Points on a hilly landscape, in no order, each with its height.
From any point a ball rolls to the lowest of the 2 points nearest to it. It stops when none of these is lower. Distance is the straight distance between rows; heights are no part of it.
j_430 height 2.37: 110 131 112 119 106 109 93 78 73 73 104 99 103 99 95 95 126 100 89 97
 105 123 91 132 104 93 135 98 86 105 118 105 77 122 75 94 108 95 108 97
 90 112 115 102 102 92 98 102 83 91 94 109 120 102 70 116
j_961 height 4.92: 99 110 97 97 86 89 68 91 96 115 111 72 118 95 104 104 81 133 99 97 97 83
 121 116 83 103 129 128 78 101 110 115 85 136 73 106 110 121 95 104 95
 93 86 114 81 105 110 93 116 113 88 118 123 107 99 122
j_231 height 3.79: 97 97 103 127 127 122 121 93 107 92 78 111 86 105 99 130 119 101 92 92
 107 84 108 73 78 101 81 115 105 74 111 98 104 88 104 84 109 110 93 68
 104 110 104 80 101 104 104 71 96 82 90 94 88 88 93 113
j_312 height 2.12: 96 94 101 88 89 73 109 119 98 123 106 99 114 68 102 84 125 72 91 101 112
 133 91 79 107 114 84 81 110 148 88 69 83 95 140 115 94 104 101 106 116
 108 101 88 112 98 93 118 100 96 128 105 114 88 120 79
j_984 height 5.41: 112 129 115 108 102 98 118 116 91 83 110 119 81 114 84 118 111 110 78
 114 121 106 83 83 130 112 107 97 90 95 117 106 101 91 98 79 86 98 86 91
 96 101 102 113 101 98 117 90 90 92 82 111 112 95 96 122
j_381 height 5.13: 87 89 94 96 94 107 74 86 102 110 110 70 118 99 109 99 73 129 100 91 72
 78 121 103 72 96 128 126 85 89 101 115 92 140 77 110 116 113 104 104 94
 98 81 108 86 102 102 87 114 118 84 102 115 100 99 115
j_658 height 1.47: 117 100 111 81 111 98 108 94 100 92 105 114 84 101 86 101 117 79 85 103
 115 109 85 106 112 111 81 96 114 104 87 99 100 79 96 98 105 101 102 82
 102 95 103 95 98 87 92 97 94 81 96 90 88 95 104 86
j_351 height 4.57: 100 116 103 119 82 92 108 114 89 72 107 117 85 116 91 109 112 102 101
 101 120 103 89 107 139 89 110 85 101 113 116 105 98 105 112 103 75 75
 104 115 103 90 122 122 117 95 100 116 46 110 104 131 131 103 98 129
j_831 height 3.29: 87 103 101 98 112 79 82 89 94 101 99 109 89 107 81 93 83 94 86 83 83 101
 104 98 104 98 93 77 109 94 91 125 109 90 95 97 97 86 111 106 93 113 86
 95 80 95 96 101 80 89 117 105 88 86 99 108
j_259 height 6.95: 100 106 122 100 110 131 108 89 109 85 88 118 80 111 67 92 118 86 83 92
 117 129 84 84 92 100 84 76 118 82 77 105 114 84 108 88 127 107 96 81
 116 104 102 96 112 85 100 84 75 99 98 81 100 95 79 102
j_803 height 4.67: 106 112 99 98 92 85 80 101 88 127 109 74 122 86 111 112 89 116 98 108
 104 90 113 120 91 118 118 131 76 100 112 102 86 122 94 113 112 126 83
 99 102 94 86 104 77 102 120 100 126 98 77 111 122 117 113 106
j_791 height 5.62: 103 104 116 119 88 99 101 119 80 78 107 113 106 87 100 84 123 99 103 106
 111 115 78 113 127 102 120 92 85 133 100 87 86 100 114 105 99 94 103
 113 113 94 112 126 118 93 102 150 75 102 104 106 126 113 98 98
j_222 height 2.88: 92 125 117 121 122 131 94 74 82 72 90 98 100 102 89 80 124 98 87 92 100
 129 88 114 99 79 127 85 97 97 116 108 96 116 88 92 119 96 113 104 93
 119 115 100 109 90 96 103 79 104 99 97 116 99 59 119
j_314 height 2.82: 118 109 113 115 98 95 97 84 75 68 113 107 99 109 96 96 126 100 102 97 95
 123 94 145 103 98 133 96 79 112 104 97 74 123 84 109 101 102 104 99 95
 107 118 101 101 81 89 112 86 103 95 100 122 104 75 106
j_991 height 3.27: 88 83 88 89 100 89 84 86 115 116 93 84 112 106 104 92 68 91 123 85 78 94
 129 110 73 91 94 94 113 89 83 102 97 100 96 107 103 100 109 111 99 112
 81 76 94 105 91 112 111 100 129 88 83 100 112 82
j_617 height 4.39: 85 98 93 88 107 89 85 106 106 110 104 106 91 110 113 87 55 127 96 104 82
 87 102 61 104 78 94 89 111 97 104 123 122 99 103 88 85 85 108 127 96
 108 86 122 97 107 111 92 106 112 117 121 81 80 103 129
j_423 height 4.42: 111 113 96 82 96 70 80 107 86 130 112 83 119 98 119 113 100 99 112 106
 119 108 119 130 95 112 110 120 84 107 114 99 84 114 104 123 106 127 80
 108 85 92 97 92 81 99 108 108 134 102 86 104 129 112 112 96
j_850 height 6.06: 108 101 117 110 95 142 122 124 102 77 110 118 102 97 115 80 118 132 104
 110 93 111 70 95 108 105 124 93 74 103 100 90 94 104 110 89 109 100 89
 94 126 85 115 120 138 91 114 133 86 114 81 93 114 112 78 104
j_81 height 3.48: 97 107 89 98 92 48 69 102 93 114 93 111 107 104 97 95 85 95 114 103 109
 111 114 116 102 97 109 98 99 125 116 105 81 94 97 106 90 104 99 111 83
 100 83 105 85 101 99 112 101 107 115 116 125 98 113 122
j_854 height 3.99: 95 116 96 100 86 79 100 85 105 128 95 99 106 85 100 101 81 113 89 97 89
 72 86 80 104 119 87 97 93 106 98 114 99 79 97 90 104 96 111 100 103 109
 85 99 83 104 111 102 112 57 105 121 89 85 124 98
j_949 height 5.86: 101 92 93 85 81 109 114 103 113 124 95 85 97 77 98 82 103 93 99 93 92 95
 99 74 105 110 77 93 101 117 88 69 100 92 102 95 93 100 116 101 127 119
 99 89 111 105 94 111 127 94 112 92 74 98 120 77
j_695 height 2.23: 124 105 115 81 115 90 102 95 91 90 116 118 86 116 101 113 127 80 92 103
 116 112 94 133 116 109 97 109 107 97 96 102 100 85 98 107 99 105 91 83
 80 86 115 93 89 91 87 95 89 91 84 87 101 100 92 83
j_797 height 6.80: 111 91 101 90 89 123 128 98 124 81 105 105 86 95 80 102 108 89 109 109
 110 106 96 124 99 110 85 95 123 95 73 80 117 92 96 107 111 97 96 79 108
 83 111 85 121 101 86 95 103 112 104 73 69 112 92 73
j_454 height 2.73: 110 90 94 100 110 96 95 102 99 102 103 101 93 113 102 106 94 99 91 97 85
 95 108 110 94 98 102 102 103 89 99 104 102 108 88 93 104 106 101 90 91
 104 93 94 88 98 97 93 101 95 95 87 85 106 102 97
j_847 height 3.94: 73 91 100 91 99 75 74 76 113 123 96 97 119 104 114 74 39 120 114 105 76
 86 129 85 75 82 109 103 102 100 97 121 102 100 101 105 104 96 104 127
 90 107 69 102 92 100 98 103 109 108 123 115 100 84 106 117
j_877 height 7.06: 107 100 119 99 121 123 112 80 104 89 80 118 86 112 78 105 131 84 91 91
 121 122 94 97 82 107 82 97 119 76 82 99 108 75 109 93 124 110 94 64 103
 103 114 85 105 92 90 71 80 91 85 84 93 96 78 96
j_816 height 5.49: 115 114 109 94 86 107 117 127 105 75 123 129 78 114 72 113 87 91 87 97
 136 107 89 99 128 101 91 84 97 95 93 95 110 90 110 100 77 89 89 115 88
 81 104 100 124 99 97 90 68 113 98 103 111 97 85 115
j_12 height 5.16: 102 128 123 110 124 106 118 102 95 82 93 124 84 105 82 118 126 102 77
 105 123 109 89 83 108 117 106 98 98 91 114 104 100 87 102 81 106 104 88
 76 102 106 105 108 102 91 110 83 89 81 82 99 106 86 88 109
j_296 height 3.69: 82 96 79 104 107 79 74 84 90 86 84 95 109 113 102 88 82 101 113 113 101
 108 110 95 113 69 121 87 108 113 120 117 109 116 100 107 81 71 109 126
 93 114 93 127 100 101 94 99 71 122 119 140 119 86 100 132
j_630 height 3.74: 76 104 89 110 104 83 76 89 87 101 89 90 115 88 103 86 77 101 101 102 93
 104 101 95 114 77 121 91 95 131 115 119 98 103 98 105 88 67 116 131 93
 106 82 129 97 106 100 113 70 113 118 128 116 90 112 120
j_645 height 2.84: 102 94 92 91 81 116 137 127 132 87 110 102 91 105 104 110 84 115 109 122
 99 89 97 109 98 105 103 111 106 99 91 77 110 107 100 94 84 96 95 99 109
 88 106 98 129 118 105 96 127 121 105 82 76 115 110 80
j_838 height 4.74: 90 73 97 119 97 142 114 83 100 88 77 104 98 92 111 78 107 97 106 103 72
 113 93 95 75 95 115 95 101 88 87 93 97 112 100 90 143 102 106 69 118
 101 113 102 104 87 106 103 110 107 74 65 99 108 81 98
j_908 height 4.43: 92 81 111 114 113 139 98 84 95 79 91 104 95 102 95 72 106 93 99 99 69
 126 90 102 83 85 107 81 108 98 84 103 107 115 97 102 132 98 106 88 116
 108 105 103 101 81 98 109 93 118 90 72 99 103 79 100
j_952 height 4.41: 104 124 101 91 110 78 90 97 76 119 108 104 107 87 115 109 117 96 95 117
 113 94 90 108 116 126 95 108 87 108 113 113 95 84 94 105 96 109 90 86
 86 94 90 107 69 101 120 97 110 63 84 113 114 94 123 96
j_268 height 5.73: 108 72 101 104 112 119 97 100 92 87 106 88 106 129 92 116 109 87 107 73
 86 109 111 129 73 86 103 97 116 70 92 112 111 112 93 107 102 102 96 95
 87 106 109 78 85 98 80 79 96 123 99 72 82 111 67 92
j_233 height 4.56: 92 117 95 89 84 65 95 117 108 154 101 92 121 73 117 88 71 131 99 110 103
 91 108 88 94 107 97 112 94 109 107 95 88 104 117 96 94 121 90 115 104
 101 83 100 89 120 127 105 136 99 111 121 101 104 126 117
j_83 height 4.06: 118 119 94 86 106 78 81 101 76 121 115 97 106 105 125 117 117 94 103 118
 120 97 105 129 112 116 102 117 85 102 114 109 94 96 98 109 95 123 81 95
 77 83 103 108 67 99 109 97 118 82 80 105 120 105 114 92
j_884 height 4.96: 100 126 120 100 131 104 109 89 93 88 89 121 87 93 91 109 134 87 84 104
 129 103 89 85 99 122 88 103 106 98 105 112 92 75 101 86 110 101 90 66
 103 103 109 109 92 88 111 85 88 64 82 107 107 70 98 92
j_903 height 2.90: 88 85 88 86 95 85 96 93 123 107 87 79 107 100 97 93 93 85 134 91 89 99
 130 107 83 95 90 94 124 98 84 84 106 97 97 109 99 97 109 101 104 108 87
 68 106 108 91 115 120 108 133 85 74 108 117 64
j_15 height 4.34: 119 93 82 86 113 83 74 99 109 100 85 79 107 118 122 131 108 91 121 93
 107 88 116 128 79 112 81 120 110 90 98 128 116 93 101 97 101 104 100
 117 79 81 109 86 79 110 85 77 122 97 93 109 90 104 97 64
j_72 height 1.49: 94 106 114 91 87 88 103 121 91 108 107 107 103 65 94 84 131 72 85 101
 118 123 62 82 120 117 84 80 110 148 93 87 86 78 125 114 98 102 110 106
 119 102 100 110 104 90 103 129 98 85 113 116 118 99 112 85
j_352 height 6.01: 104 76 99 99 106 104 94 96 92 80 117 98 101 129 96 100 100 95 113 92 83
 108 116 131 80 82 121 98 98 88 95 99 95 127 89 115 100 101 95 101 88
 109 110 92 96 90 84 98 96 130 102 69 94 102 81 105
j_693 height 5.77: 112 102 100 89 85 114 121 137 116 75 122 123 84 116 92 108 75 106 97 105
 124 98 89 101 113 94 99 91 96 98 93 94 111 99 110 98 70 83 84 124 90 83
 106 104 132 112 99 102 78 124 107 96 104 102 91 111
j_450 height 2.86: 132 107 113 95 103 84 94 94 79 85 119 111 93 122 106 112 125 91 102 99
 105 116 97 144 111 108 123 106 84 102 104 99 85 109 90 112 95 107 93 89
 82 97 119 96 85 83 88 103 94 97 79 97 115 104 82 96
j_705 height 6.23: 108 101 123 103 94 147 131 129 110 79 118 122 90 104 104 93 107 127 88
 105 104 106 71 78 106 93 116 88 82 97 105 97 102 100 107 96 97 93 88
 107 116 88 113 117 131 96 111 111 79 116 85 99 117 105 78 111
j_657 height 1.35: 91 75 67 106 102 113 107 94 120 115 95 82 107 101 125 106 71 123 109 103
 66 67 120 85 87 83 95 121 102 76 102 94 111 122 93 84 106 105 108 97
 101 92 88 105 95 115 106 81 125 104 90 86 72 105 112 102
j_654 height 2.53: 94 84 95 84 93 84 102 97 116 107 91 81 107 88 95 88 117 71 128 91 101
 118 124 113 88 103 91 98 122 110 83 70 102 104 105 123 106 98 108 92
 108 106 104 62 112 98 87 113 121 113 124 81 78 110 112 55
j_793 height 3.92: 121 90 79 112 115 99 82 93 101 108 86 84 109 105 126 138 109 92 107 98
 92 75 110 105 81 111 77 134 93 83 103 117 107 93 95 98 104 110 95 102
 88 79 107 83 84 109 96 78 113 81 79 113 92 99 98 85
j_159 height 4.08: 102 119 113 121 102 98 105 102 87 69 105 111 83 108 87 95 118 101 89 106
 108 117 88 107 133 89 119 81 96 104 114 106 101 109 99 95 91 87 106 107
 99 98 113 109 112 90 98 113 60 107 101 111 120 103 85 122
j_172 height 5.36: 105 80 94 122 96 135 130 90 109 85 74 92 84 85 111 116 124 93 118 103
 107 80 109 82 86 101 73 124 103 97 100 66 95 82 93 88 117 98 95 56 116
 86 117 87 111 111 96 92 120 90 85 81 81 95 89 91
j_552 height 5.14: 102 112 113 88 96 104 110 114 102 83 115 118 78 109 52 108 87 71 83 89
 135 113 88 87 121 95 70 73 118 91 85 106 110 80 108 101 84 89 95 112 94
 88 92 96 115 89 98 77 69 107 109 101 95 92 90 101
j_237 height 3.01: 94 105 93 82 98 54 81 103 104 129 96 100 113 95 105 98 83 89 107 96 100
 106 113 111 93 106 96 99 102 116 101 99 88 92 107 112 101 112 103 105
 88 106 84 83 90 102 99 113 115 91 117 104 106 99 119 93
j_494 height 3.40: 106 74 70 102 96 103 91 94 114 107 82 64 108 101 110 119 88 95 130 78 78
 80 126 112 73 101 92 113 108 74 88 106 105 106 91 98 112 99 110 107 99
 92 98 79 89 109 86 89 120 103 97 94 78 112 99 71
j_288 height 4.93: 90 89 96 94 117 122 116 103 116 95 107 98 83 122 90 107 70 116 96 102 91
 91 107 90 102 79 83 90 127 73 95 109 137 104 102 89 90 96 97 101 99 103
 90 91 109 116 101 68 104 117 119 86 71 96 99 107
j_46 height 2.16: 100 95 100 78 95 84 105 97 105 118 104 92 108 83 107 89 133 68 111 99
 109 128 113 117 103 110 90 103 110 119 83 70 94 104 116 129 110 108 103
 85 103 99 114 69 110 90 83 112 122 107 111 84 92 104 111 53
j_270 height 5.21: 87 72 98 108 131 136 112 83 104 100 98 92 96 115 99 105 86 110 99 91 74
 91 110 85 97 83 93 88 121 60 99 109 131 109 103 97 106 103 103 92 96
 114 95 83 95 106 95 73 102 112 103 81 75 101 92 115
j_426 height 6.43: 91 113 134 108 102 146 128 115 106 79 107 117 88 107 92 96 105 123 93 96
 119 113 76 64 110 78 114 76 90 88 117 101 124 95 109 109 102 98 97 112
 108 96 108 109 130 92 105 96 67 120 90 104 121 100 70 117
j_842 height 5.80: 93 93 100 103 91 103 106 93 106 128 88 88 110 66 104 78 93 100 92 94 79
 97 100 84 96 112 94 94 93 107 89 82 92 108 98 101 109 107 121 99 127
 114 91 91 101 94 100 118 119 86 99 91 91 102 123 85
j_266 height 4.17: 80 102 95 98 102 83 77 87 108 117 103 101 104 102 112 80 52 127 96 98 74
 80 112 80 95 88 105 98 100 93 101 126 113 106 96 93 100 94 110 118 91
 106 77 112 84 107 103 94 105 98 113 118 88 85 104 120
j_735 height 5.99: 110 90 98 82 82 129 125 141 128 78 122 120 95 98 100 103 76 98 99 98 120
 91 83 97 96 95 97 92 98 105 85 84 101 95 114 112 69 84 84 132 97 82 115
 107 133 111 106 117 83 120 111 97 108 109 89 88
j_116 height 1.94: 101 90 99 92 103 101 106 118 106 97 109 106 87 108 103 95 80 103 89 110
 92 98 95 93 105 91 100 94 106 102 93 96 105 104 101 90 89 98 104 104
 106 101 94 108 109 100 102 107 99 110 109 84 84 101 115 102
j_763 height 4.32: 92 114 88 99 87 67 78 115 95 92 92 126 83 124 79 103 92 95 106 98 119
 104 104 95 126 85 90 85 122 115 114 116 104 86 113 92 66 74 97 115 90
 98 98 119 100 92 96 102 71 120 115 131 112 90 112 138
j_305 height 4.72: 97 127 109 90 117 97 110 93 87 101 104 112 96 86 107 112 128 90 91 119
 124 86 83 86 110 126 80 106 94 106 111 111 86 71 96 92 95 101 88 72 98
 99 98 109 81 94 124 95 105 55 83 114 108 75 120 91
j_45 height 2.72: 90 112 108 110 101 84 90 103 88 106 97 98 108 72 97 86 95 97 86 100 92
 109 87 102 111 106 113 89 90 128 102 105 88 99 93 100 100 96 116 112
 105 106 81 112 97 99 108 124 94 91 108 103 110 103 116 99
j_649 height 3.26: 81 106 96 117 99 85 85 102 83 105 91 87 123 70 94 85 94 96 96 101 102
 111 91 106 113 87 121 92 86 140 112 102 83 102 101 106 92 83 115 130
 100 105 85 123 105 104 104 129 78 107 116 112 126 102 117 107
j_324 height 2.61: 106 96 89 82 92 90 90 84 106 138 89 63 121 81 118 109 111 83 112 79 100
 94 120 109 91 120 81 112 94 99 93 96 95 97 110 123 113 107 104 104 96
 96 107 64 90 97 82 100 126 87 97 103 106 101 115 55
j_216 height 5.85: 110 101 117 112 93 110 110 122 89 84 113 118 105 92 108 81 118 111 102
 112 98 115 77 111 116 118 123 97 76 116 93 80 85 108 113 100 101 107 96
 101 117 94 112 115 125 88 108 145 93 110 91 92 115 117 95 95
j_967 height 5.48: 99 69 102 110 119 135 107 88 96 95 97 96 99 111 91 103 105 95 101 81 75
 104 108 107 80 84 95 89 120 64 90 108 114 109 96 99 116 103 102 83 98
 107 106 77 86 98 88 77 97 115 100 71 81 110 79 100
j_350 height 4.75: 99 115 99 95 84 75 100 135 95 131 107 92 111 74 119 90 86 130 95 121 108
 102 97 87 100 107 113 107 88 114 103 85 83 114 119 101 82 120 88 120
 104 108 92 118 93 122 132 113 131 112 105 115 107 114 131 121
j_431 height 4.65: 89 95 93 86 118 99 93 109 108 102 107 108 84 130 101 93 60 125 101 112
 99 93 112 78 107 70 93 96 124 79 110 112 135 105 101 89 80 97 92 115 89
 102 94 107 107 115 104 75 109 127 120 105 78 90 89 131
j_128 height 4.73: 94 109 101 89 94 80 89 117 93 84 103 122 78 121 61 107 87 79 96 90 120
 107 99 93 124 88 80 77 124 102 98 112 111 80 112 94 71 77 95 116 92 95
 92 106 106 91 93 96 61 119 116 114 103 88 103 121
j_106 height 5.34: 95 104 115 111 73 97 110 131 81 85 107 115 108 85 94 96 130 96 105 93
 122 104 75 104 129 103 110 93 97 142 109 82 82 83 124 116 88 82 99 121
 114 91 120 136 115 100 104 148 64 96 110 117 135 116 101 97
j_912 height 6.64: 106 84 97 96 95 106 117 107 107 99 104 102 98 101 99 98 105 87 112 108
 93 107 107 127 96 105 105 108 107 97 82 75 97 109 100 107 111 106 105
 84 105 92 115 86 115 92 91 113 116 112 97 66 78 120 99 71
j_556 height 3.21: 112 110 90 84 82 99 130 132 123 92 117 111 93 109 107 119 85 119 105 130
 116 89 92 108 107 112 96 128 100 106 103 81 107 98 100 89 78 107 81 101
 103 88 108 106 116 124 113 92 136 109 104 102 83 117 111 86
j_582 height 4.58: 119 100 92 74 107 76 65 98 97 115 99 87 114 117 118 121 101 82 111 82
 113 97 109 128 83 112 87 114 100 99 97 131 102 88 97 107 100 106 102
 117 73 88 104 86 72 102 82 87 112 87 93 106 106 98 97 75
j_470 height 4.02: 95 82 113 119 114 134 98 81 85 62 102 106 102 110 90 72 109 96 110 105
 75 132 85 111 97 75 118 82 94 110 92 102 113 119 104 117 124 93 96 109
 114 106 112 110 117 76 94 118 76 132 102 82 111 97 68 106
j_464 height 5.58: 106 86 93 104 96 125 118 86 109 104 77 87 90 76 102 97 127 86 119 97 102
 79 105 76 97 114 64 121 98 103 98 64 96 77 91 93 111 97 98 67 120 100
 109 93 109 112 93 101 126 79 87 87 78 92 100 79
j_121 height 6.92: 116 90 106 98 104 129 127 83 115 81 93 104 84 103 81 111 123 88 103 102
 118 107 97 113 92 109 74 106 123 87 79 86 112 78 97 102 117 100 93 66
 105 83 114 83 113 100 86 77 95 98 92 78 77 106 87 80
j_597 height 5.61: 93 98 101 115 96 108 101 81 106 124 85 87 118 71 109 96 90 110 97 95 76
 75 101 85 87 119 103 117 85 93 101 96 85 108 88 96 116 107 109 90 122
 104 87 96 91 102 109 104 113 70 85 99 99 105 119 93
j_731 height 3.22: 85 88 95 103 114 81 78 89 91 82 96 106 94 119 90 91 86 90 107 104 92 112
 109 103 113 74 113 77 112 98 109 114 116 109 100 106 80 80 98 121 96
 114 94 112 95 95 91 100 67 123 121 112 109 84 96 128
j_830 height 1.68: 107 96 101 76 100 101 102 88 96 116 103 90 107 87 119 97 146 69 102 106
 113 112 101 125 108 113 80 112 103 102 90 84 92 91 107 123 106 114 101
 79 96 90 123 86 96 89 83 105 119 89 89 86 101 107 106 50
j_206 height 3.70: 98 87 107 113 101 121 81 90 88 94 98 83 119 101 96 104 110 104 93 64 73
 94 98 111 55 107 115 108 99 75 103 127 98 111 78 106 116 97 113 104 97
 113 94 86 80 95 79 78 93 93 77 98 107 98 74 103
j_911 height 1.79: 105 128 109 120 111 107 86 84 82 90 98 92 107 93 98 101 113 110 82 97 95
 104 95 115 97 104 134 109 83 97 121 112 85 120 71 92 108 95 100 89 87
 110 94 105 89 102 108 91 95 83 86 108 112 105 86 113
j_492 height 2.40: 103 130 102 122 106 98 92 95 90 89 103 92 98 101 105 99 107 121 81 115
 99 102 94 100 123 94 131 100 84 95 124 113 98 123 79 84 93 97 103 94 86
 108 97 116 93 109 118 94 93 94 91 118 107 105 92 134
j_822 height 2.14: 95 111 112 97 96 81 98 120 90 104 102 107 98 72 90 93 110 85 86 100 107
 110 72 89 119 112 95 81 104 137 100 103 88 80 106 100 93 94 115 107 108
 102 88 113 95 93 108 125 93 82 108 114 106 99 117 97
j_456 height 3.39: 117 95 87 104 111 97 95 101 96 110 98 92 107 105 119 126 106 96 98 104
 93 83 109 111 91 109 95 126 92 91 106 99 99 102 92 99 107 116 92 85 91
 89 98 97 85 103 106 92 116 81 77 96 93 110 108 89
j_303 height 3.46: 93 102 112 123 115 117 99 81 81 63 100 102 95 108 86 81 119 93 98 104 96
 128 89 114 115 72 119 79 98 106 110 105 111 116 99 109 108 88 107 119
 105 108 118 109 116 85 91 113 55 116 110 105 117 96 68 114
j_256 height 3.59: 115 105 86 94 91 91 116 131 110 107 120 109 100 117 119 113 88 130 105
 133 108 87 107 107 107 104 107 132 84 96 107 84 100 110 98 82 87 119 79
 98 96 85 104 122 105 124 115 97 133 111 94 98 81 118 110 109
j_380 height 5.74: 101 86 92 94 81 119 114 82 111 121 84 78 96 71 92 82 117 91 113 83 92 77
 106 65 105 120 63 113 90 111 94 66 104 80 99 94 103 92 107 89 120 117
 95 93 108 118 86 105 132 82 100 92 70 91 106 73
j_375 height 2.95: 108 87 86 88 84 93 83 85 113 122 79 56 121 94 108 117 89 87 129 71 90 87
 123 111 69 115 86 116 101 85 83 107 100 95 104 113 115 99 112 123 96 97
 102 65 91 102 72 100 126 93 101 102 95 104 106 61
j_571 height 2.15: 106 100 105 69 96 94 109 100 109 94 110 104 83 90 74 93 103 68 87 97 127
 106 77 86 120 112 64 81 118 122 85 102 96 62 106 97 93 94 110 97 111
 101 100 96 106 86 92 103 91 85 116 107 86 89 110 87
j_225 height 2.60: 94 105 98 75 98 63 100 103 104 135 104 94 107 79 108 94 107 80 100 99
 107 116 101 97 110 117 81 88 107 128 94 83 89 87 122 114 94 110 106 98
 96 106 91 77 100 104 95 110 116 84 124 105 105 88 126 78
j_887 height 3.50: 108 121 93 104 88 89 95 126 94 102 111 106 91 103 108 99 87 135 85 124
 106 89 87 79 120 95 112 104 88 104 114 111 98 106 92 79 76 100 94 109
 97 98 100 139 86 114 126 93 112 108 96 126 99 101 112 138
j_245 height 6.26: 94 70 92 91 103 91 96 100 93 89 106 96 116 114 93 90 94 83 127 100 84
 110 124 127 67 81 123 105 92 98 87 90 85 123 95 121 102 101 97 111 96
 111 100 91 110 87 91 119 109 131 108 65 104 103 101 90
j_5 height 3.65: 82 81 89 88 104 82 68 81 107 112 102 92 118 124 109 86 56 104 124 92 75
 94 138 103 59 77 102 102 111 81 93 120 101 104 91 107 103 96 97 124 83
 108 75 89 90 106 93 102 110 108 127 103 96 92 97 103
j_989 height 6.82: 90 107 122 104 108 142 120 94 110 92 91 120 88 115 58 108 103 87 86 95
 137 114 87 68 94 98 78 72 111 72 85 103 119 80 107 95 107 112 97 91 107
 103 97 93 121 89 101 59 82 102 105 83 97 99 81 101
j_613 height 4.20: 98 121 89 91 71 73 105 79 108 149 100 89 109 86 106 104 78 112 104 95
 101 60 92 72 104 117 73 103 90 111 98 94 103 69 112 90 100 104 105 106
 98 112 93 95 87 114 106 97 130 60 114 129 87 77 126 94
j_530 height 3.30: 105 95 94 106 108 94 76 91 97 106 99 91 105 112 99 108 93 105 87 76 79
 86 108 109 79 104 106 108 95 78 104 123 104 108 83 100 108 104 103 101
 86 108 91 88 73 100 92 81 96 86 89 104 98 100 88 104
j_103 height 6.65: 81 116 131 110 114 136 119 104 102 88 94 118 84 118 70 104 105 107 85
 100 128 109 85 63 111 92 108 70 103 76 112 106 126 88 104 96 99 112 104
 105 102 108 98 103 120 87 104 77 78 113 94 86 111 99 76 118
j_57 height 2.66: 93 92 102 99 113 92 90 107 96 86 107 106 85 114 94 90 82 99 89 103 91
 105 100 93 112 80 107 82 109 100 101 110 116 106 99 97 85 88 102 112 99
 107 89 109 99 98 96 104 81 116 114 96 96 90 102 118
j_688 height 4.38: 96 117 91 87 76 71 106 97 108 159 101 84 117 75 116 99 79 120 101 98 97
 83 105 78 100 118 82 106 90 111 104 86 97 91 119 99 99 115 95 110 110
 108 88 85 92 120 115 97 136 79 114 123 96 90 130 98
j_393 height 2.19: 111 95 103 86 106 100 88 81 97 126 91 86 112 78 114 99 127 75 101 92 100
 98 99 111 92 122 83 109 95 101 90 98 88 84 97 119 115 111 108 85 100 98
 110 80 81 88 84 103 111 69 84 100 106 98 109 61
j_162 height 3.93: 111 103 88 101 97 91 102 121 106 101 116 111 92 122 114 103 84 132 89
 125 100 89 106 97 112 89 113 115 88 92 112 97 108 116 93 79 85 114 86
 97 91 94 103 122 97 118 110 90 115 115 97 101 86 106 104 129
j_742 height 5.37: 88 89 99 115 102 119 91 82 101 108 97 78 119 84 109 98 87 117 93 91 65
 78 107 97 74 107 124 122 86 86 104 110 87 128 79 100 120 106 107 93 104
 99 82 103 88 100 105 86 107 94 75 94 109 108 100 101
j_160 height 5.00: 95 99 105 106 66 98 114 120 94 80 105 120 103 109 94 106 118 103 113 91
 122 88 87 111 129 93 112 90 102 127 114 92 87 92 121 118 74 66 95 118
 111 88 128 138 118 103 102 129 45 102 107 126 139 111 102 111
j_643 height 2.38: 94 87 76 124 107 110 92 87 114 113 91 94 110 103 121 115 84 124 93 98 69
 60 112 78 82 95 92 128 91 71 110 111 106 115 92 86 109 112 97 92 96 94
 86 99 88 115 109 75 109 85 84 105 85 100 99 117
j_75 height 5.05: 98 72 90 123 93 135 125 87 100 88 69 103 98 90 119 102 120 93 112 106 92
 100 104 94 76 101 102 115 100 86 91 71 89 92 102 83 136 107 96 51 121
 90 124 93 108 98 104 103 117 95 75 69 95 106 78 95
j_248 height 3.05: 104 125 92 115 89 86 96 115 94 88 111 105 88 113 108 99 95 127 90 120
 111 101 92 92 134 84 119 95 94 102 118 112 102 120 94 88 74 93 105 106
 92 96 112 131 96 108 112 99 88 117 101 132 111 103 102 144
j_334 height 3.68: 102 112 106 99 110 86 98 85 99 106 92 108 94 90 86 97 99 98 82 88 91 91
 90 88 103 118 89 87 103 101 95 121 101 79 90 91 111 91 116 94 100 110
 89 96 80 92 103 102 89 62 100 112 89 85 109 95
j_883 height 3.28: 100 85 87 134 117 120 112 94 105 96 80 98 98 103 119 135 112 105 97 95
 85 71 111 79 77 98 85 125 98 71 114 99 99 102 98 86 111 109 95 73 97 97
 98 80 96 110 107 77 104 85 80 96 86 99 93 114
j_541 height 2.29: 98 86 80 102 92 119 130 112 123 100 103 92 92 107 115 113 82 125 101 119
 83 75 104 88 95 89 91 121 100 91 101 84 108 110 92 78 88 103 100 94 113
 97 97 109 111 120 112 83 131 109 97 83 70 108 114 96
j_563 height 6.47: 91 77 96 99 99 94 109 114 105 97 104 101 110 100 99 85 93 86 115 109 89
 111 113 118 89 94 115 104 96 103 83 76 91 120 109 111 101 105 104 102
 105 103 106 89 121 88 95 127 110 128 108 65 91 113 110 83
j_85 height 3.91: 96 117 86 107 92 58 74 105 88 97 93 117 94 108 91 99 95 95 107 102 108
 110 102 111 122 93 106 89 106 128 115 115 91 96 101 95 78 84 103 109 88
 100 94 119 88 97 99 110 83 110 114 127 117 94 114 130

Call two points neighbours if one is among the 2 nearest of the other. Go from one point of each pair to the other, from neighbour to neighbour, staying as low as possible. Name the highest point that can't be avoided.
j_454 / j_830 | j_877
j_911 / j_658 | j_450
j_454 / j_72 | j_630
j_658 / j_657 | j_162

For each start below, name the point where the ball stops.
j_233 | j_116
j_431 | j_830
j_877 | j_830
